A landscape with many peaks, sampled at points; each row gives a point and its height.
From any point a climber steps to the highest of the 2 points nearest to it. It stops when none of these is higher. Distance is the straight distance between rows; heights are no part of it.
j392: [ 16  -5  13  -1  13   2  -3   2   8 -28   7  -9  -9 -14  -2  -1   8   6
   4  -6  15 -17  -8   5 -11  -7  18  13  16  -9  -7   0  -6  -4   1 -11
   2  -5   1 -13  13  -7  -4  11   0]  (h 116)
j496: [  8  -3   2  -7 -15   1  -7   0  -3   2   4   7  -5  -2 -12 -12  -9 -26
   0  -7   5  14   0  -4  -5   0  -1   7  -3   7 -11   0   5  -2  -8   7
  -1   7  -5   0   7   1  -2   0   2]  (h 373)
j563: [-14  -1  -9   3   4 -14   3   4 -10  11  -9   5 -13  -2  -3   6  -4   1
 -11   1   4   3 -12 -21  -4  -9  -1 -18   9 -19  12   7 -17   7   7   7
   0   1 -14  -7  -8   5  14  -9 -12]  (h 250)
j425: [ -9 -14  -5   4  -3 -12  -2   0  -6  21  -1  13   4  -2   6  13   0 -11
   0  -9  -4  12  -8   0  10   2   0 -20  -6   4   3  -2 -18   9   6  -3
 -13   5 -14  -3  -7  -2   8  -3 -14]  (h 159)
j73: [  3 -15 -15   4   1   6 -10   5   3  12   7  -2  -6  -3  23   9   3   0
   4  -5   4 -11   1  -3  -2   8  -2   0  -3  -8  10  -4   2  -5   8   3
  -1  10  -4  -1   9   2  -1   2  -8]  (h 362)
j68: [-10   2  -1  12  -7 -10   6   7   1   0  16  13 -11   1   3   3  -3   4
  -8  -8   5  13   1 -21  -3  -2  -5 -13   6 -13  11  -7 -10   1  11   8
   1   2 -14 -12  -9   5  15  -6 -12]  (h 302)
j498: [  0   6  -4  -2   6  -1   5  10   5  16  -8   6   4  -4   0   4 -14  13
  -7   1   3   3  12  -1   1   8  -2  -1   7  -3   7  -7   3   6  -5  -5
   5 -26   5  11  -2  -6   1  -4 -13]  (h 273)
j430: [  4  -5   8  -5  -2   4 -15   7   7   7  10  10 -13  -4   6 -15   3  -1
  -5  -6  13   3   8 -18  -8   2   0  -4   3   9   5 -11  -1   3  -1   6
   5  -5 -13  -6   5  10   4  -5  -2]  (h 177)
j449: [ -4  -3  -4   7  -7   1  -6   1   5   6  -8   9 -12   4   5  -4 -13   5
  11   5  -2  -1  22   2  16  -4  -6  17 -12  36   8   5  15   6   1   3
   6  13   8   5 -20 -12  -4   8   3]  (h 420)
j834: [ -7   2  -6  14  -2   0   4   1   4   4  -6   6  -1   4  10  -1   5  14
  -2  -4  -3  -6  13   1  14   9  -1   9 -10  16  11   6  22   1  11  -1
   7  11   6   5 -12  -7  -2   0   2]  (h 361)
j284: [  5  -1   1 -15 -18  -2 -14  10  -6 -10  -3   3   3   2  -7 -12   5   7
   8  14  -2  16   8  -3  -3  -1 -10  -1 -10  -5   5  -6   2  -1  -9  11
 -13  20  -8   6  -8  -2  10 -11   3]  (h 604)
j938: [  1  -2   4  18   0  -2  14  10  22  -8  15  -6  -2  -2 -11  -7   5  13
  -9  -3  10 -10   4  -3 -14  -5   6   9   0   7  -2  -3  -3  -3  -2  -7
  -4 -18  -2 -10  -6   1   5   5  -7]  (h 523)
j110: [  4 -12  -1  -6 -12   8 -11   6   1  -8  -8   2  -5   3  -4  -2  -1   4
   4  -6   6   1  16   5  -1 -10 -10  16 -10  28   0   3  13  -3  -1   5
  -5  18  12   6 -10 -11  -8   4   9]  (h 482)
j529: [-11   5  -8  -6   4   7   2   2  -6   0 -12  -7   4   4  -4  14  -4   5
   4  -9 -14   2  14  14  13   6  -4  12  -6  -2  11   4   6  -3  -1   2
 -13  -1  18  15   2 -13  -2  -6   2]  (h 58)
j561: [ -3 -13  -2  14   8   6   2   3   2  -5   4  -6  -3  -9   2   3  -4 -13
   2  -9   0 -10 -12   5   1   6   8   1   5 -16  -4   0  -8  -2   5 -10
  -9   2   2  -7   9   4  -6   2   3]  (h 63)
j201: [-13  -8   0  -6   2  -4  -3  -4   2   9  -7   2   3  -5  -5  10  -3   8
  -8 -21  -3  10   0   7   6  -5   0 -13  12  12   0  -1   3  -3   4 -25
  -2  -3  14  -3   6  -3  -4   0  -4]  (h 352)
j592: [-15 -14   4   0   4  -9   3  -4   0   2   2   7  -5  -4  -7   0   0   7
 -21  -2   5  14   7 -14  -7  -4   3 -20  12   4  12  -5  -9   0   5  -8
   0 -26  -1  -3  -1   2  12   1   0]  (h 258)
j590: [  3   3  11 -17  11  24  -5   3  -4 -12   9  -9   8   3   0   4  -8  -7
   6   9   2 -22  -3  19 -10  -8   5  21   4  -2 -17   4  -1   6   3  -3
   9   3  -2  13  17 -11 -10  -5   1]  (h 272)
j739: [  7   5  -1   5  -3 -12  18  -9   6  -3   5  -6  -2   4  -2 -16  15 -11
   3  12  10  -6 -11 -11 -15  -1  10   0  -8 -10  -5   8  -5  -5  -4  10
   1  -4  -3 -13  -2  11  17  10  -3]  (h 687)
j136: [ 12 -11   0   0 -11   2 -15   5  -4 -15  -7   1  -2  -5   7   2   7   2
   4  -4   2 -10   1   4  -8  -2 -12  11 -15   8   2  -3   3  -7 -12   5
  -7  19   6   2  -1 -13  -2   7   1]  (h 541)
j961: [-15   0   3  13   9  -1   9  -7  10  14   8   5   6  -7   9   8 -13   0
  -9   2  -3  -1   1  12  10   6 -10   3   0   1   7  -9 -11   5  12  -7
  -8 -11   4   6   4  -4   0  -9  -5]  (h 198)
j227: [  1   9   3  -7   5   5   1  -6  -3  -5  -7   2  10   3 -22   4  -5   7
  -6  -2 -11   1  -1   1  -7  -2   3   2   9   4 -11  -9 -11  -1  -1  -3
  -9 -20   3   4  -5 -10   1  -3  -5]  (h 397)
j733: [ -3  14   9 -16  10   8 -10  -1   9  -2  -5  -1   5   2  -9  12  -5  18
  11   1  -7  -7   6  22   8  -7  -4  15   7  14  -2   3  11   6   4  -5
   4  -1  11   9   7 -10 -12  -5   3]  (h 348)
j386: [ -9  -3  -2 -12 -15  -1   4   6  -9   2  -5   4   2   3 -12 -17 -10  11
   2  14 -10  16  15  -1   4   1 -12  -9  -1  -2  10  -4   7   1 -14   3
 -11 -11  -1  22 -14 -11   1 -18   8]  (h 442)
j767: [  0   0  11  -1  17   7   4   2  -2 -14  -7   0  -1  -8 -20   2  -7  11
  -3  -9  -5  -6  -1   1 -12  -3   6  -3  23 -17  -6 -10 -12   5  -1 -12
  -6 -15   3  13   4  -1   3  -7 -12]  (h 349)
j951: [  5  10  -5  -8  -4  -4   2   0   0  10   3  -2  -5   0  -7  -1   0 -14
   4  -5   7   6 -12 -11  -2 -18   5 -16   1   2  -5   0  -2   2   7   2
  11  21 -10 -15   4  16   5  -3   5]  (h 580)
j497: [ -5   8  11 -21   9  19 -14  -3  -2  -6   1 -10   7   0  -1   7  -2  -4
   2   5   3  -9  -4  18   4 -15   2  16   1  13  -8  14  10   6   6   0
  19   1  10   8  13  -9 -12  -3   6]  (h 305)
j882: [ -5   1  -7  -1 -15  -2  -3  -3  -1  15  -8   8   8   5  -2   2   9   8
 -10   8 -12  16   4  -7  11  -5  -1 -12   3   4  -2   7  -2 -13 -10   9
   2 -18   0   0 -17   3  -5 -10   2]  (h 536)
j125: [ 17  -3   6   2  -5  -9  -5   3  -6 -13   0  -1  -8 -11   3 -11   5   0
  -2  -4  11   2  -7 -15  -1   1   7 -11  -4  -6   2 -12  -3  -6   4   0
  -3  17 -13 -14  -2   9  -3   9  -1]  (h 166)
j565: [ -5   5   9  24  10   3   7  11  14 -12  14   3  -5  -6   1 -11  -4  13
  -3 -15   1 -19  11   2 -12  -1   4   8  11   8   0  -1   5   3   4 -14
  -2  -8   2  -3   0  -1  -3   5  -7]  (h 459)
j801: [  7   4   6  -5  -8 -14  11   2 -14  -6  -3  -4  -4  -1  -5 -14   9  17
   1  10   1  18  -2 -21   1  -5   3  -4   5 -12   2  -4  -3   2  -2  12
   5   4  -6  -4  -2   5  17  -1   7]  (h 228)
j304: [  5   0   0 -15  -4   3 -17 -15  10   0  -2  -7  10   9  11  16  14  -2
  10  14  -5 -12  -6  18   4   1  -2   5  -6   6 -15  10  11   5  -4   3
  12   7  10   5  -1 -12  -9  10  -3]  (h 178)
j319: [  3  16  -2  -9 -11  -1   1   4  -1   6   8   5  -9  -4 -10  -1   3   3
  13  -4   4  11   0 -14  -2 -13  -6  -1   6   4  -2 -12  -3  -5   5  17
  17  16  -8 -11  -3   5   6   1  -1]  (h 499)
j310: [  3   8  -9   6  -8  -6   2  -8   8  14   0   1  12   6   6  15   2  11
  -2   0 -14  11   0  -9  17  -9   2 -12  -4  -1   3  19   2 -10   0  10
   7  -3  -7   1 -13  10  -3  -8  -6]  (h 645)
j769: [ 13  12  10 -12  -4  -2  -7   1   2   8  -7   1   5   8   2  -4  -1   9
   6  23  -5  13  11   0   7  -4  -9   5  -5   7  10   5   0   7 -12  16
  18   8  -5   3 -12  -3   7   2   5]  (h 417)
j345: [  4 -11   1  13  -7  11 -17  10   2   0   8   7 -16   0   6 -12  -2 -16
   4 -12   9  -2   7  -7  -3   4   4  -7   3   8  -4  -8  -9   1  -5 -10
  -1  10 -14  -4   4   7  -3  -3  -3]  (h 141)
j415: [-10 -21  -8   4   5  -4   3  -4 -10  24  -3   0   7  -2   9  18  -1 -14
  -3 -11  -7   3 -12  10   4   4   8 -10  -6   5  -7  -2 -12   2   7 -13
 -14  -4  -1   0  -2  -8  -3  -1   0]  (h 126)
j156: [  0  10   3  -6  -5   4   0  -4  -5   0 -10   1  12   0 -12  -3   7  11
 -12   7 -19  11   3   0  10 -11   5   4   2   9 -11   0   1  -2  -7   5
   5 -18   5   5  -8 -11  -6  -8   3]  (h 456)
j890: [ -2   2   1  -3 -19   2  -4  -9   4   7   4  -1   0   1 -15  -3  -6 -18
  10   8  -8   7   0   2   7  11 -14   6 -11   8  -4  -2   3   6  -7  11
 -13  14  -5   7   3   0  -1  -2  -3]  (h 320)
j355: [-14   8   2   0   1   6   3  -5   4  12  -6   1  -4   3  -3  -6  -4  -1
   2  12  -5  -2   7   9   6   3 -11   6  -8  14  12   2   2  -6   2   4
   3  -2   4  -1  -4   3  -3  -5  15]  (h 274)
j716: [ -3   7 -14  -6  -2  -4  -4  -3  -1  11   0   3   3  -7  -4   8  -1   0
   9  -5  -1   6 -13  -9  14 -23   4 -14   8   6  -3   8   4  -1   3  -3
  15  26   3 -10  -3  13   1  -3   0]  (h 674)
j728: [ -4   7   5 -15   1  10  -4  -7   3   2  -8   4   3   5   2   0  -4   0
   4  15  -6   1  13  17   8 -13 -12  19  -9  16   7  13   6  -8 -12   2
  16  -4  12   4 -10  -1 -13   1  16]  (h 233)
j824: [  3   2 -12  -5  -2 -11  -2  10  -4  17  -3   3   3  -4  -1  11  -2  -2
   8 -12   3   5 -11  -4   6   4   9 -17  -1 -13  -1  -6 -11  12   6   2
  -4  15 -17  -6  -5   5  12   2 -15]  (h 196)
j233: [  3   7   5  -6 -22   0  -2   1  -2   8  10   9 -11   1  -8 -10  -4 -12
   9   5  10  23   4  -8  -8  -6  -3   9   5   9  -3  -2   2 -11  -2  13
   9   3 -12  -6  -1   8  -1  -7   0]  (h 430)
j956: [  4  -3   8  -5  -7 -15   2   1 -12 -15 -15  -4  -4  -8  -5 -14   5   8
 -10   2   9  12  -6 -15  -1  -4   7  -6   6 -23   5  -8  -7  -2   1   2
  -2   6  -4  -8  -1   9   4   6   4]  (h 195)
j668: [  3   1  -6 -11  -5  -3  -8   3   1  14  -7  -4  13  11   0  15  -1  -8
  12   5  -3  10  -1  -3   3   0  -2  -9  -3  -7  -6  -3  -6   9  -4   8
  -2  19 -10   0 -11   7   7   2 -14]  (h 235)
j459: [  6 -10  -6  -5   0   6  -1   4  -5  -1  -5   0  -5   0  -2   8   3 -26
  -4  -1   8  -7 -14  -1  -8   0   5 -10   0 -10 -12  -5 -10   3   5  -2
  -1   7  -2  -5   5  10  -8   4  12]  (h 41)
j792: [-17  -9  -8   8   6   6  -2  10  -8 -15   1   3   6   1  -2 -14  -5   9
  -5  -7 -15 -12   7  -1 -12  10  -2 -17   8  -9   2  -5   5   5  -2 -15
 -16  -6  -3  13  -1   3   0  -2  -6]  (h 516)
j99: [  1   2   7   5   7  -3  17  -7   9   3  11 -19   3   3   3   6  -2   3
  -8   4   5   9  -8  -5   1  -6  -1   7   1  -1   5  14   4  -8   6   6
  12 -12   9  -7   4   4   3  10   8]  (h 130)
j40: [ 10  -7   2   9   6  -8  11   1  15   2   7 -11  -3  -9  -3  -9  15  -5
   0   4  20 -13 -12  -2 -14   1  14   2  -4  -1  -2   1  -9  -2  -5  -4
  -1 -11  -4 -16  -1   7  12   8  -4]  (h 602)
j475: [  0  -8  -3   5   3   0   3   7  -5   3   9  -7  -5  -8  29   8   3  -2
   1  -3  15 -12 -10  -4   2   4  10   1   7 -19  12  -1  -6 -11  14   3
   4  19  -9  -9   9   6   5   3  -4]  (h 321)
j881: [  5  -6   0  18  -7   1   0   6   9   9  12   3  -9  -3  -1   1  -8 -17
   9   5   0  -6  -4 -12  -4   5  -5  -8   8 -15 -10  -3 -10   4  -2   9
   0  -1 -14  -9  -1  12   1  -8  -4]  (h 61)
j520: [  0   9  -3   6  -1   2  -7 -12  -3  -7  -6   1   7   5   1   1  12 -17
  -5  -5  -3  -5   1   8  11  11   4  11 -13   5 -11   1   1  10  -2   1
  -9   6   7   3   9  -7   0   4  -2]  (h 136)
j164: [  0  -5  -4  -7  10   9   1   0 -10  -7  -3  -5   0   3  -4   1  -3  -4
  -7   8  11  -4 -12   1 -16  -8   6   1   7   2  -1  -3  -3  -8   7   0
   2  -5   9  -6   2  11  -7  -3  14]  (h 50)
j569: [ -9   8  -1  13  -4   8   6   3   1  -8  -3  11 -10   3  -7 -14 -11  -4
   8  12  -2  -8  13  10   2  13 -11  14  -6   7   7  -6   2  -1  -4   3
  -5   0   1   3 -10   6  -8  -6  11]  (h 315)
j617: [  8   0  11 -12   8   1   1  -5  -9 -28   0  -6   2 -15   0  -9   1  -6
 -11  -4  13 -12  -8  14  -7  -8  14  15   2 -11  -2   3  -2  -7   3 -15
  -8   3   8  -5  15  -5  -5  10   6]  (h 139)
j822: [ -3   1   5  13   8 -11  16   5   9  10   6   1   2  -6   5   7  -8  10
 -10  -8   6   9   5   2   0   5  -8  -6   3 -11   3  -6   0  -2   5  -4
  -2 -22  10   7   0  -3   4  -2 -21]  (h 234)
j289: [ 10   3  12  -9  -2   1   1 -10  -2  -3  -3 -10   4  11   2   3   3   1
  -1   9   3  13  -3   0  -1  -9  -2  13   2   5  -5  13   3   0 -12   2
  26  -5   7  -5   6   3  -4  14   8]  (h 163)
j139: [ -5   2   2  -4   7   2  -8  -8  11  10   1   1   7  -4  -1   4  -3  16
   5  -8  -6   6   6   9  13  -2  -5  -6   9  16   0   5  14  -2  -2 -16
   8  -5  15   6   6  -4  -6  -3   1]  (h 404)
j272: [  3  11   0  -7  -4   0  -6   8   0  14 -11   3   5   4  12  -1   7  12
   7  12   1  14  10   4  10   1  -9   4   1  -4  11   5  -2   2 -14   2
  13   3   8   3   1  -4   9  -2  -1]  (h 364)
j440: [  1 -15  -1 -13  -1   0  -5  -3  -5   2 -16   1  10 -11 -13   1   1   1
 -13 -12   2  14  -8   1   8  -7   5 -15   6   2   4   6   2  -7  -4 -14
  -3  -3   6  -5   0   1  -4   3   5]  (h 307)
j312: [ -3  11  -8  -6  12   0   5 -12  -1 -12  -2  -1   8   1  -6  14   0   7
   4 -18 -12  -6   1  10  10   4  10   9   3   5  -3   1   6   0   8  -6
 -17  -4  16   7   9 -13  -7  -2   2]  (h 35)
j307: [  6   7   2  -3  16   8   2   1  -5 -20   8  -1  -5   5  -2  -3  -4  13
  -6  -7   9  -8   3  -5 -13  -6   7  11   7   8   0  -3   0  -4   3  -4
  -2  -8   0  -2   6   1 -11   1  12]  (h 74)
j964: [ 14  -4   8   4  19   9   0   1   7 -19  11  -3  -7  -5   6   8   0  16
   0  -1   5 -21   1   0 -16   0   8  14  11  -4  -8  -8  -3 -10   3   1
  -1 -10  -1  -5  11  -3  -7   3  -2]  (h 96)
j575: [ -1  13  -1  -8   9  10   9  -3  -7 -16  -2  -7   9  16  -8   7 -11   1
   6  13  -3 -11  -2  19  -5  -1  -3  12  -4  -3  -9   8  12  -1   5   3
   4  -3   8   6  -6  -1 -14  -1   9]  (h 167)
j717: [  1   9  -1   9   9   8   6  -9   1 -10   8  -3  -6   7   1   4  -5 -11
  18   9  -5 -23   2  22   5   5   2  14  -5  10  -4   2  13   6   5   0
   0   4   5   5  -4  -6 -13  -2   5]  (h 137)
j175: [  4 -11   4  19   9   3  11   1   5   5  14  -7   2   6  10   7  -6  -8
   2   5  -3 -13 -12   0  -2  11  -2   1   6 -11  -6  -4  -8   2   3   2
  -4   0  -7   0   0   6  -4  -3  -3]  (h 85)
j978: [ -7  -6  -5   6  11 -17   7   0  -8  14  -9  -1   3  -1   2   5  -6  -6
  -7   2   4   2 -17  -9  -6   2   5 -24   5 -15   3  15  -3   8   6   1
  -7 -10  -4   2  -7   4   7  -9 -12]  (h 211)
j579: [  4   0   2  -8   1  -4   1   4  -1  12 -15  -3   4  -3   4   9   6   9
  -9   4  -1  17   5  -4   8   6  -2  -4   2  -7   9  -2  -2   3  -7   2
  15 -16  10   4   2   1  13  -3  -7]  (h 318)
j712: [  6 -11  -1   7 -12  -4  -8   8  -3   0   8  10 -14 -13   0  -8   6 -10
   1 -18   4   8   1  -9   4   4  12 -17   2  -8  -2 -11  -7  -2   2  -3
  -6  18 -28  -9  -5   9   2   7  -8]  (h 135)
j999: [ -4  -6 -10  -9  -7   7  -6  -4  -8   1 -16  -2   8   0  -1   9   9 -19
  -8  -6   1   7  -1   6  12   0   9   9 -12  -6   1   4  -4   1  -1  -2
  -8  15   4   1  10  -7   0   3   0]  (h 112)
j863: [  4  -9   1 -24   2  11  -6 -11   0   0  -5 -10  15   6   4  14  12  -7
  -1  19  -3  -8  -8  11  -6  10   8  -5  -2  -6 -20   0   1   4  -1  -3
  11  -3   8   6   4  -9  -3   8   0]  (h 207)
j442: [ -8 -21  -5   4   7  10 -10   5  -2  -3   7   8  -5  -8  20  -4   4   3
  -6 -15   2 -19   4  -4  -8   6   6  -7   4   4   7  -9   1  -8   7 -14
  -8   5  -6  -4  10   1  -7  10  -1]  (h 418)
j370: [  3   4  -8  -1  -2   0   7 -13   1  -1  -3  -3   0   2   1   8   5  -9
  -2  -6  -5  -7  -6   2   1  -9   0   1  -7  16  -8   4  13 -13   2   0
   2  -3  15  -8  -1  -2 -16   5  14]  (h 533)
j688: [  6  12  19  11  11  -9  12  -4  10 -10  17 -14  -2   2   0   2  -2   8
  -1   7   0  -6  -2   8  -5   4  -3  23   0   5   0  12   3   6   3   5
  13 -16   5   2   5  -7   3  12  -2]  (h 100)
j608: [ -8  -6  -6   4  -1  -3   5  11 -19  -6  -8  -1   4   6   4 -14  -7  17
  -7  -5  -8   3   2  -5  -6  11  -5  -8   3 -10  14  -2   4   1  -4  -1
 -14  -3   0  13  -6   2   0  -5  -2]  (h 600)
j174: [-4  6 -8  7  3 -5  6 -8  8 18 -3 -2 12  4  5  7 -2 -5  3 -5 -7 13 -8 -6
 19 -7  4 -9  1 -1  1 17  3 -3  8 -2 10 10  2 -4  0  8  3 -3 -4]  (h 772)
j492: [ -4 -13   6   2  15   1  -1   6   1  -9  -2  -3 -10  -8 -15   6  -4  11
 -15  -4   9   5  -1 -13 -11   3   7 -14  13 -11   0 -12  -5   9  -1 -10
  -3 -23   4   2   0   8  12   0 -10]  (h 306)
j347: [ -1   2   0  -7   1 -17   6  -7  -6   8  -6   2   6  -7   4  -3  11  14
  -6  -1  -1  19  -7 -11   9  -3   0 -18   2 -12   4  -4  -9   0  -1   2
   9   1  -4  -4  -3   2  21  -1 -13]  (h 271)
j959: [ -3  -8   1  -3   6  -2  -2  -4   4  11   8  -1  -3  -3   8  -6   4   3
 -16  -5   8   4  -3 -15  -4  -2   5 -11   5   6  11  -4  -3  -1   6   0
   2  -9 -11  -5   5   6   7   4   3]  (h 213)
j341: [ 17  14  -3   5  -4  -8  11  -3  -1  -6   0  -5  -5  -4   7  -9   9 -16
   6   1   5  -5  -9  -8 -10  -5   3   7  -6 -15  -3   8  -1  -4  -4  10
  12  15  -5 -10   7   6   8  12   0]  (h 798)
j916: [  9  -9   1 -14   9  16  -8   4  -2   0   8  -9  12   2   3  10   3 -10
   6   7   1 -15  -3  15  -6   8  15   5   2 -11 -16  -5  -9   9  -3  -7
   2  -4   1  11  15 -12  -9  -1   3]  (h 239)
j597: [  1   2  10 -16 -14   2 -11   7   1  -8  -3  -3  -2   0 -13 -12  -2   6
   2   6  -4  20  16  -2   6   2 -13   0  -7   0   6  -4   6   6 -14   8
 -12  -1   1  16  -2 -13   2 -16   1]  (h 517)
j814: [-20 -12  -5  14   0   2 -14  10   0  -7   9   7  -3   5   2  -6 -13  -6
  -1  -8 -10  -7  14  -8  -5  13  -1 -19   4  -4   9  -3  -1   4   0 -13
 -16  -4 -15   4   3  11   2  -7  -8]  (h 436)
j905: [ -2   1  11  -3  -4  -2   3  -1  -8 -21 -10  -4   0 -13  -9 -17   9   7
 -20  -4   4  -2  -6  -1  -7  -2   7  12   1  -9   3  -1  -6  -4  -4  -6
  -6  -7   7  -9   7   2   5   7  11]  (h 164)
j684: [  6   4   3 -11  -9  -2 -14 -12   3 -11  -3  -3  11  11  -1   3   9  -2
  12  21  -8  -6  -4  17  -3  -5 -15   1 -17  13  -9  12  17  10  -9   6
   9  12   4  11  -7 -12  -2  11   5]  (h 150)
j690: [  7   2  -3   7   2   8   6  -6   6   3  10  -5  -5  10  13   6  -8 -17
  15  12   0 -20  -4   9  -5   7  -3   8  -8   1 -13  -2   0   2  -3   3
   4  -5  -2   5   5   1 -13   2   7]  (h 111)
j381: [-13   6   2   5 -13  -4  11  10  -7  -8   0  10  -7   3  -5 -25 -12   8
   3  13 -10   7  14   2   1  10  -6   4   1   5  12  -9   2  -1  -7   3
 -14 -12  -8   8 -15  -1  -4 -11  10]  (h 370)
j469: [  9  17   6   2   1  -5   7  -5  -1   1  -4  -4   0  14  -5 -11   2   4
   8  19  -9  -1   2  -3   5   8  -3   3  -7  -7  -1   5   6   4  -1  20
  13  -2  -6   5  -7   6   4   1   6]  (h 490)
j219: [  2   5   0 -15   2   7   1  -4 -11  -4  -7  -2  14   7   2   6  -4   7
  -1  10   1   7   0  13  -4  -2  -6  11  -5  -2  -2  11   4 -10  -8   4
   6   0  11   3   0  -6  -8   4  15]  (h 197)
j298: [ -4   5   4  23   1   1   2  11   6  -6   8  11  -9  -5  10 -11   4  17
  -6 -11  -7 -13  17   3   2  11  -7   9  -3  11   6  -5  15   6   6  -2
   3  -8   2   6  -4  -6  -5   1  -1]  (h 402)
j649: [  4 -10   0  -1  -2   2 -11   9  -1  -7  -5   8  -3  -7   9  -1   1  17
  -3 -18   1  -4   6   0 -10   5  -7   2   2   7   4 -11   4  -9  -6 -12
  -7   5   9  -3   7 -11  -4  12  -2]  (h 480)
j377: [  5  -3  -9  -1 -13   0  -2  -3  11  22   3   1   4   4   2   9  -6 -15
  18   7  -5  -1   3   0   5   6  -7   1 -12   9  -9  -5  -5  12  -5   5
  -2  15  -9   2  -2  -7   3   3  -7]  (h 277)
j12: [-10   3  -9 -10   0   1  -1  -1  -7   1  -8  -8   6   9  -5  14   3  -2
  -1  -2  -9  10   1  -2  15   3  -8  -3  -9 -13  16   3  -2   3   0   5
 -13   8   7   6   7   0   7  -2  -1]  (h 84)
j249: [ 15  11   0   6  -6  -6   1  -4  -6  -9  -6  -3 -10  -1  11  -5  14  -4
   6  -1  11  -6  -4   0  -4  -2  -3  10  -6   4   1   3  10  -3   2   8
  14  13   8  -4   4   7  -2   7   1]  (h 702)
j78: [ -8 -15   0  10  10 -10  14   2  -5  11   8   1   4  -4  -4  15  -6 -12
  -7 -18   1   2 -14   9  -3  -3   7 -14   1   0  -8  -2 -16   5  12 -11
 -17 -18  -1  -5   1  -7   0   2  -3]  (h 99)
j268: [  7   6   1  -5   7  -2   1 -14  10   1   8  -1   0   4   3   1   5  13
   5   4  -1  -1  -5   7   0  -6  -6   0   2  18 -11   3  11  -7   2  -6
   5 -11  16 -10   2   0 -10  -1   9]  (h 469)
j521: [-14  -1  -2  17  -3   0   1  10   7  -4  18   9  -8   3   4  -6  -5   6
  -3  -6  -4  -3  13 -21   0   6  -8 -16   3  -6  13  -5   3  -2   8   0
  -7   2 -14   0   0  11   4  -2  -5]  (h 363)
j270: [  4   7 -10  12 -12  -3   6 -11   3   4  -5   0  -9   2   6   2  14  -5
   2  -4   5   5  -2  -8   9 -13   1   1  -6  18   2   0   9 -10   8   6
  13  12   4 -11  -5   5  -5   2   9]  (h 613)
j317: [  3  -1 -13   4  -4  -2  -1   5  -5  12  -1   9  -5   3  -3   3  -1 -30
   5   7   4  -9 -13  -4  -7   6   1 -12  -1 -15  -9  -2  -8  10  -1   3
  -5  -1  -9  -2   2   6   2 -11   5]  (h 37)
j768: [  2  12   8  14   5 -12  16  -8   4  -4   4  -7   4   6  -9 -16   3  -7
   7   6  -8  -1  -6   0  -4   8   3   7  -8 -10  -3  10  -4   5 -10   8
  -5 -14  -3  -1  -5   7  12   1  -3]  (h 582)
j147: [  2   0  -5   0  -1   2  -8   8 -12  -6  -3   5   2   2   0 -14  -6  -2
   6   6   0   1  -1  -3  -6   8  -8  -7  -2 -10   0  -1   4  -6  -8   0
 -12  15  -5   7  -2   6   9  -8   2]  (h 711)
j865: [-10   1  -3  19   6   2  -1  -5   6   5   2   8   1  -3   5   2   3  -9
  -1 -12  -5 -11   7   8  14  14   0  16  -9   1   5  -3  -6   3   5  -1
 -14   0   2   7  10 -10   0  -4  -7]  (h 165)

Where does a climber stop that starts at each point below?
j392 -> j341
j529 -> j341
j728 -> j147
j563 -> j147
j312 -> j341
j345 -> j174
j304 -> j341
j425 -> j174

For each start below, name every point that the climber comes to, in order.
j415 -> j425 > j824 > j668 > j377 > j890 > j496 > j233 > j319 > j951 > j716 > j174
j125 -> j956 > j801 > j347 > j579 > j272 > j769 > j469 > j768 > j739 > j341
j164 -> j307 > j964 > j392 > j617 > j905 > j956 > j801 > j347 > j579 > j272 > j769 > j469 > j768 > j739 > j341
